Each scene shows the same named points in several views. A view is turned or mirrored, shifted and resized as a whole, has a little noise and may leave points out.

Scene 1
View 1
J292: [  3 -12   3  24  14 -21  12  24   8 -15 -41  -8   4   9 -12 -10  -3  -8
  14  10 -11  -3]
J726: [  2 -16 -23  30  21 -29  20  22   7 -20 -39 -16  -1   0 -11   5  -2  -9
  12  18 -21   6]
J464: [  6  -6   0  22  16 -17  10  12  -1  -6 -26  -9   6   5 -18  -7   0 -11
  16   5 -14  -7]
J365: [ -1  -7   5   0  15 -13  18  13   3  15 -15  -4  -1   7  17   3   0 -19
 -18 -11  -1   1]
J773: [ -5  -7  -4   5  15 -12  21  17   4   7 -22  -6  -4  11   7   0  -7 -19
  -6   2  -3   1]
J373: [ -6  -5  -5  13  12 -14  21  20   7  -4 -30  -6  -3  14  -6  -7 -13 -18
   7   9  -4  -2]
J82: [ -3 -10 -27  20  18 -22  29  14   4  -2 -24 -16  -7   3 -10   8  -5 -16
   9  14 -18   2]
J818: [  7  17 -17  14  22  -2  -4 -22 -20  -2   7  -1   9   2 -29  -3 -14 -35
  18   2 -15 -11]
J932: [  1 -15   6  16  17  -7   5  29  -2   2 -29 -11   2  15   0 -11  -3 -11
   8  14  -5  -3]
J23: [  1 -11  -3   9  18 -11  17  17  -2  14 -15 -12  -1   6   7   4   4 -15
  -6   1 -10  -1]
J499: [ -6 -17   3   8   8 -24  37  32  17  12 -36 -12  -7  10  11   1   3  -6
  -9  -2  -5   1]
J696: [ -3   2 -13   6  16 -10  21   2  -2  10  -8  -6  -3   7  -2   4  -9 -26
  -3  -1  -8  -2]
J424: [ -1   0  -5   6  14 -14  24   5   2  12 -12  -6  -2   5  -2   3  -4 -20
  -3  -6  -8  -4]
J746: [  0 -20  -2  27  15 -19  16  37   8 -12 -45 -15  -1  14  -9 -10  -3  -4
  17  21 -11  -1]
J661: [ -8  -2 -17  13  15 -16  23  13   6  -8 -27  -6  -5  11  -7  -1 -17 -22
   6  10  -7   1]
J50: [  3  13 -11   8   9 -19  33 -20  -3  22   6  -5   2  -4 -26   5   3 -23
   9 -18 -18 -16]
J453: [  3   0  31   5  15  -2 -15  17   1 -15 -31  13  13  20   9 -24 -15 -21
  -5  -6  14  -4]
J413: [ -3 -22 -18  27  19 -14  21  35   2  -2 -35 -23  -6  12 -12  -3  -2  -6
  21  30 -18   0]
View 2
J746: [ 10  -1   3   4   8  13 -14  -9   3 -25  -8   9  -5  -6   4  10 -20  -1
  -1 -12 -25   5]
J464: [ 11  15  12   3   6   9   9 -21   1  -4  -9  -5  -3 -14  -3  17  -2   9
   4  -3 -17  -2]
J373: [ -2  -1   5   3  12  -3  -3 -12   4  -9 -18  -3  -8  -2  -9   9  -5   0
   5  -2  -9   4]
J50: [  2  24  11  -1  -9 -16  27 -31 -15  22 -15 -18  -6 -23 -19  31  18  21
  13  11  10  -5]
J932: [  8   2   7   4  12   7 -16 -14   3  -6 -12  -1  -4  -5 -10  -6 -10   8
  -4  -8 -16  -8]
J424: [ -2   4   5  -1  -1 -11   6 -16  -1  11 -16 -11  -6  -8 -18   9   6   9
   0   7   5  -3]
J413: [  6   8  -2  -1   0   5 -15   1 -11 -28 -12  14  -8 -18   3  11 -20   8
   1 -13 -18   3]
J23: [  3   2   2  -3  -5  -5  -7 -10  -2   9 -11  -5  -3  -9 -17  -1  -1  10
 -10   3   2  -8]
J818: [ -5  46  23  -5  19  -4  35 -14   3  11 -26 -19  -8 -30 -16   6  17  24
  14   1  -8 -18]
J726: [  4  10   0  -7  -6  11   7   6   5 -24  -8   9  -3 -16   9  20 -14  -1
  -5  -4 -17   9]
J292: [ 11   3   8   5  10  14  -2 -16   8 -15  -7   1  -3  -5   1  14 -11  -1
   1  -6 -24   4]
J499: [  4 -23  -7   4 -11  -5 -18 -16  -3  -1  -5   1  -4   7 -12  13 -10  -4
  -9   5   2  10]
J82: [ -3  11  -1  -7  -6  -6   6   3  -6 -15 -15   5  -8 -18  -3  20  -6   6
   1  -1  -3   6]
J365: [ -1  -9   2  -1  -3 -10  -6 -16   7  18 -11 -13  -2   3 -24  -3   4   4
 -13  10   9  -6]
J696: [ -7  10   6  -5   2 -13   9  -8  -1   8 -21 -12  -8 -10 -20   6   7  10
   2   6   6  -5]
J661: [ -9   5   4  -2  10  -6   7  -3   4 -12 -22  -3  -9  -6  -8  13  -3  -1
   6   0  -6   6]
View 3
J453: [ -4  14 -11  13 -32  12  -5 -20   3  10  13   2  36  -9   3 -30 -18  18
  -9 -12  -7  -5]
J82: [ 13 -17   1 -10 -24  -4   3 -16  -9   0 -14   8 -17  -2  28  15   0  -7
  -4   7 -10 -11]
J365: [  5  -1 -12   5 -15  -3   1 -10 -15  -3 -13  16  18 -13  23   0 -34  -4
 -15 -14 -10 -16]
J413: [ 22 -20  -1 -10 -21  -6  19 -27  -6  -1 -14   5 -19  -2   6   2   8  -5
  -6  19 -11   4]
J373: [  8  -7  -4  -6 -29   0   4 -14  -6  -1   2   0  -1  -8  20  -4  -9   0
  -9   3  -8  -4]
J464: [ 11 -20 -10   5 -31   2  -4 -25  -8  12  -6   1  -2  -2  10   1   0   6
  -2   5 -15 -14]
J818: [ 13 -26   6  19 -32   9 -41  -1   8  13 -17  -2  -2   3  23   9   8  27
  -5 -17  -2 -30]
J50: [ 13 -40 -14  14 -31  -3 -33   1 -16   6 -13  -6  -7  -8  35  22 -23   6
  -9 -17 -14 -37]
J932: [ 15 -11  -8   3 -20  -1   8 -22  -5   1 -10   5   5  -7   1 -10  -9   4
 -11   3 -10  -2]
J661: [  8  -6   3  -9 -29   1  -1 -11  -4  -2  -2   3  -6  -4  29   4  -4  -1
  -6   2  -5  -7]
J773: [ 10  -4  -7  -2 -18  -4   5 -10 -11  -6 -10   9   6 -11  21  -1 -24  -4
 -14  -6  -7  -9]
J424: [  9 -13  -9   4 -22  -3  -9  -7 -12   0 -11   7   3  -9  27   6 -23   0
 -11 -11 -10 -19]
J499: [  7  -5 -17  -9 -20  -9  20 -20 -22  -5  -3   9   4 -15  21   1 -33 -19
 -12   4 -17  -5]
View 4
J453: [-23  -4 -26  11  -7 -38  -2   6   6   3  23   6   9 -16   3  10  -3   5
  33   3  -5   5]
J932: [ -3  -1 -12 -12  -7  -2  -7  11   9   5  20   3   2  -1  -4  11  -2   4
   7 -14   1 -13]
J726: [ -2  -2   6 -11  -3  10  -2   0   5   6  14  -9 -13   6 -26 -10   8   3
 -33 -10  -6 -11]
J82: [  3   5  -1  -2   7  19  -4  14   0   1  18  -2 -11  17 -25  -8  -4  -4
 -22 -17  -5 -10]
J464: [-10  -6  -9  -6   3   8 -15   9   2   8  16  -1 -15   0  -4  -9   2   4
  -1 -13  -8  -6]
J373: [ -1   0 -13   3   8   0  -2  20   2  -1  24  -3   0   1 -14   3  -3   3
  -6  -9  -4  -6]
J365: [ -6  21 -32  14  -9   3  -1  11   0   4  25  -1   4  24 -15   9 -11 -14
  20  -6 -12  -8]
J424: [ -5  11 -22  13   5  11  -7  18  -5   2  22   1  -7  20 -13  -3 -11 -10
  11 -12 -11  -4]
J23: [ -3  15 -20   1  -7  12  -6  10   2   6  20   2  -2  21 -13   6  -9 -10
  11 -16  -7 -12]
J50: [ -8   8 -24  22  24  37 -26  28 -17   4  21   4 -31  29  -4 -25 -14 -16
  18 -20 -21   2]
J746: [  1  -9  -6 -20  -6   2  -5  10  12   8  20  -9   0 -10 -12   7  11  13
 -21 -10  -2 -17]
J696: [ -4  13 -14  15  10   9  -4  18  -6  -2  21   7  -8  22 -17  -5 -16 -12
   9 -15  -5  -1]
J292: [ -7  -9 -10  -9  -1  -1  -9   8   7   8  19  -8  -6  -9  -9  -2  10  10
 -12  -6  -8  -9]
J818: [-20  -4  10  16  28   3 -19  13 -11  -4   9  25 -31  11   0 -30 -23 -11
  22 -25   0  13]
J773: [  1  13 -23   7  -2   5  -1  18   2   1  25  -1   5  17 -17   9  -9  -7
   6 -10  -7 -10]
J661: [  0   2  -6   8  12   2   2  18  -1  -5  22  -1  -3   8 -21  -3  -7  -1
 -13 -10  -3  -3]

In a view up to two points have been moved. Name them for each view, in the order of its rows, or write -.
view 1 | J773
view 2 | J464
view 3 | J932
view 4 | J50
